Each row is a point on a tangle of strands that fork, close into loops and nearly touch. The rows are in no order.
Points whose rows are less than 51 apart are linked; no others are. Some points are linked to none.
<416>: [  4  23  37   6 -31 -14  -4 -13  11   7  32 -16  11   6  -3 -19  -6   6
 -10  -2  19 -31   0  23]
<656>: [  8  -8  24 -12 -31 -10  -4   1  10  22   9   7   1   0   2 -19  22  18
 -11   3  12 -14   9   6]
<259>: [ -8  -3   3   2  -5   8  -1   1  18 -20   8   4  10   9  -6   5  -7   3
  -4   2  -8   1   0  33]
<569>: [  0  25   2   2 -20  18  -3  -4  15   7  25  -3  10 -10   2 -12  -4   7
 -14   8  26  -6  -2   3]
<566>: [ 16  -9  -1   6  -2  15  -1  -5   1 -18 -16   5   4  13 -17  -1  -3   7
  -3   5   4   9   9 -18]
<86>: [ -1  11 -16   2   9   3  -4 -18 -11  13   0   2 -20   6   3 -11  -2   4
 -14  14  -5  -2  -4 -12]
<432>: [ -4   6  -8   8   8   7  11  -8   9 -16   5  -1  10  17  -6  -4 -16  13
   3   0  -9  19  12  18]
<237>: [  0  17   4   9  26   7  11 -26  17   3  15 -15  -9  -5  13 -10 -22   7
   0  20   5   4   8   2]
<514>: [  4  -2  -6  -7 -21  13 -11   0   6  -1 -11  -3 -10 -10   6  11 -10  -1
 -11   7   0 -17 -12 -13]
<672>: [ -5  -9  20  -1 -19 -18   4   1  12  -2  18  19  12  -7  13   8 -15  18
   5  10  -5 -16  11  16]
<50>: [-24 -14  37 -18 -28 -18   3   8  -3  10   0   4  15  11   7   7  -4  11
  11 -10   1 -16   5  22]
<413>: [-10  -6 -13   2  16  -4   6  11 -22  -4 -10  -6  11  18   7  10  14  12
   2 -13 -33  22  -2   0]
<556>: [-16  10   7  -8 -20 -15 -20   4   8  14   4  -1  -1  -9  -3  -2   1  -9
  -4   5   6 -10   3   2]
<46>: [ -5  11  -3  -4  -8  -2  -1  -9  21   2  30  -6  -3 -12   6  -8 -15  -2
  -9   8  14   6  -2  15]
<35>: [  7  28  -5   2  12  14  -9 -11   8   3   8 -11   7 -27   9  -3 -14   1
   5   4  -7 -11  11  24]
<61>: [  7  12  19   5  13  11  -1 -19  27   0  15   4 -10 -18  14 -10   3  11
  -3  18   6  -9  -1   2]
<246>: [ -9 -14  -6  -5   5  -2 -15   6  -2   1  -1  -7 -27  14   4   0  14 -17
  -3   0 -19  -1  -8  -3]
<4>: [  7  -6 -16   7   8  -1   1  -5 -30   0  -5  14  -4   0   1  13   6 -10
  -2   4  -5  19 -19 -12]
<715>: [  4   8  -6  -3  12  18  -6 -14  -5  -4  24   9  16  -1  -8   2  -2  -6
  -1   5  16  -3  -4  -9]
<76>: [ 14  43  25   9   8   3  10 -11  16  -5  22  -7  -1 -23  18 -22 -10  12
 -11  10  11  -7  -1  11]
<527>: [-30  -4  30  -6 -19 -38   5   5   7   1  11   1  17  10   3   9  -8  13
  12 -13  -7   1  -1  33]
<493>: [-26  -1 -18  -5  28 -14  11   2   6  -6   4  -8  19   7  -3  -1  -8   1
   5  -3  -8  28   7  -6]
<778>: [  0   1  -5   8  19  13 -14  13 -24   2   1   1 -13  -4 -13   8  13 -15
  -8  -8   3   2   7 -20]
<664>: [  3  -8 -29   4  35  15  25  -8 -14   1 -37 -18   5   9  -2   5  -3  -2
  14   0  -8  10   8  12]
<105>: [ 18  -9  23  -5 -35   5  -3  30 -10   2 -12   8 -14   4  -2  -5  32  -8
  -4 -12   7 -19  -2 -20]
<385>: [-11   1  -1 -10   7   0  -7  -1   3   0  11 -17   1  12  10   6  11 -12
   1  17 -18  -7  -7   7]
<10>: [  5 -23   0   8 -10 -19  -1   8 -26   6 -11  17   4   1   9   6  10  -3
  -5   4 -22   5 -16 -10]
<598>: [ -9 -19  -8   0  -3 -31 -13  21  -9  -1 -12  -4  -3  -8 -21   4  14 -10
  -6 -13  -7  19  -3  -9]
<147>: [ -4 -23 -24  -9  22  -5  -4  -4  -4  -3  -6  -4  -9  -6 -15  10 -10  -8
  -8 -11  -2   6  -9  -7]
<529>: [  6  27  36 -11 -41  -7   5   0  19   0  12   3  18 -11  14  -3   7  15
   9  13  19 -27  -9   2]
<397>: [ -3  11 -11  13  20   4  15 -23   2   7   3  -1  -8  -3   2  -8  -6   3
  -6  30   9  -1   3 -11]
<496>: [ -1  17  20   3 -23 -20 -11  -8  15  -5  23 -10  12  20  -6 -10 -13   0
   5  -1  -1 -15   8  26]
<230>: [  0 -13   4   2  -3  -2 -16  14 -19  11  13   5   1   3 -14  -2  19 -16
 -14  -7  11  -9   3 -21]
<371>: [ -5  -7  -8 -16 -24   7  -7  11  -3  -2  -3  -1   0  -5  10  17   5  -6
  -4   2   0   9 -12   1]
<299>: [  9  -6 -22   7  29  -3  10  17 -32 -11 -24  -4  -5  16  -7   5   8   1
   9 -27 -26  27   0 -12]
<430>: [ 18   4 -10  -1   3  22 -13   2  -1  10 -18  10 -19  -6   3 -16   4 -11
   2  -9  -1   1  -9 -37]
<627>: [  1 -15   6   3  -3   3 -10  -2  -2  10  25  16  14  10  -3   0  10  -7
  -1   1   4  -8   5  -5]
<107>: [ 10  11  -9  18  29  25   8 -30   3   6 -15  14  -4  -7  -3   4 -15  11
  19   6  14   0  18  12]
<187>: [-13 -13   8   6  -8 -13  -7  12 -19   4 -10   3  13  22   8   1  11  -2
  -1  -4 -30   8 -12   7]
<310>: [  3 -12 -25 -10  20  16   1 -11  -6   2 -26  -9 -21  -6  -1   4 -12 -17
   3  -4   1  11 -15 -10]
<18>: [ 10  13   4  -3  -9  25  -1  -1   8  -1  18   9  13  -9   0  -1   9  10
  -9   9  18 -20  -6 -18]
<713>: [  9 -25   7  -8 -34  -8 -13  32  -6   4 -15  -2  -3   0  -3   7  17 -10
   5  -9  -3 -11   8 -16]
<648>: [  6  12  24  -8 -29 -18  -1   0   8   5  13  20  23 -21  10  -8 -11  18
  -1   9  11 -20   3   6]
<7>: [-20  11   3  -1  12 -18   4  -4  14 -10  14 -18  16  10   4  -3 -20   8
   1   3 -11  14   9  11]
<414>: [  1 -33 -10   8  10 -14 -11  18 -10  -8 -15 -12 -12  -4 -13  19   0 -13
  -8 -23  -8  17  -6 -17]
<110>: [-11 -20   7 -12 -30 -22 -12  35  -9   3 -10  -8  -1   9  -9  20  19  -9
   8 -22  -2   5  11   3]
<735>: [  8  13  15  -9 -34   9  -3   0  21 -10   9   8  19  -3   0   1  13   0
   6  14  14 -24 -13  -9]
<455>: [ 10   5 -14  12  27  21  -2 -14 -17   6 -23  17 -12 -11 -10   5  -3   2
   9  -1   9   1  11 -10]
<375>: [ 33 -13 -10   5   2  10   1  18  -8  -3 -12   3 -27 -13   6  -9   8 -26
   6  -7  -3  11 -16 -30]
<574>: [ 18   2 -12  19  32  20   0   3 -27  -4 -23   4 -16  -2 -17   2   7 -21
   3  -6   3  -1  -4 -22]
<642>: [ 14  44  30  14 -21 -13   0 -15  20   1  31 -10   4 -12  10 -18 -13   5
  -8  -4  15 -25  -7  15]
<292>: [-10 -24  25 -19 -22 -14   0  11  -4   0  -2  12   2   7   2   3   5   4
  -5  -8   2  -9  -5   6]
<710>: [  3  21  -6   5  -5  20 -11  -7  -1  17  -4  11 -16  -1   5 -15   9   5
  -8   5   4  -9  -8 -31]
<82>: [  0   2 -24 -10  49  11  28 -16  -3   6 -19 -10   3  -7  -2  -5 -10   0
  13   7   6   1  10  25]
<224>: [ 19 -23  -3   5   1  13   2  -2   5 -11 -15  16 -13   3 -10  -8  -9   4
 -11   5   0 -11  -4 -27]
<175>: [ 15   8 -26  -2  -4  21   8  -7   5  -4 -24   0  -9 -17  -4   5  -8   4
  -2  14   0  -9   0  -3]
<742>: [ 11   0  16  -8 -36   6 -11   8  -4  20   0   8 -10  10   3  -8  28   8
  -3  -4   6 -22  -2 -17]
<624>: [-29 -12   8  -2  -7 -26  -7  37  -6  -1  -7   3   0   6 -10   8  19 -12
  -3 -20  -9  10   5   1]
<129>: [-28   2  14  -7  -7 -27  -3   7   1  -4  10  -5  18  11   3   4   1  10
   1  -6  -9  14   6  10]
<47>: [  2  -4 -14  10  38  10  24 -29 -11   7 -27  -1 -16   3  -4  15 -11  14
  22   1  26  12  16   9]
<595>: [ -3   3 -24  -4  -3 -10   9 -16  16  -2  14  -5  -9  -9   2   3 -11   3
   0  14   6  21   0  19]
<153>: [  0  -1 -22 -13  31  20   9 -20  11   1 -14  -8  -7 -11  -1  -7 -14 -10
   5   8   5   7  -8  11]
<459>: [ 10 -15   9   0  -1   4  -5  24 -10  -5  -5  -4 -26  14   7 -10  16 -28
  -3  -6 -11   7 -15 -25]
<610>: [  1   6  26  15  -3  -1  -6  -8  19  -2  18  10   7 -22  18   4 -10   9
   3  13  -5 -10   8  21]
<295>: [ -3  21  23   2  -7 -28   2   0  14 -11  24 -15  10   0   6  -9 -29  -1
  -4  -5 -10 -17   4  33]
<495>: [  0  -1 -15   5  10  19   8  -3  -5 -16 -15   3   9  15 -16   1  -8  12
   1  -2   5  28  18  -1]
<364>: [-11 -15 -18  -3  -8   3   3   6  -3 -11   6   3   9   4   1  19   0  -1
  -3  -2 -12  12 -10  20]
<192>: [  7 -14 -35   7  25  12  29  12 -24  -8 -33  -9  -4  12  -5  10  -7   4
  12 -19  -7  23  10  -8]
<98>: [-23  -3 -30   1  44 -11  19  -5  12  -7   5 -14  20   9  -4   8  10   2
  23 -16 -10  32   7   5]

A piece is all that can be reached along the links. How many separate loops has the piece of each point below (a circle has one, a figure eight two, a Y none), and how many tips (points with one link)?
<76> | loops 0, tips 4
<82> | loops 0, tips 2
<364> | loops 0, tips 4

A fork is a point with three links, a tip a point with one. Leave the first point through the second and follow the links. Name the first fork or tip that comes.
<299>; <192> | <656>
<742>; <105> | <4>
<61>; <237> | <385>
<385>; <246> | <61>
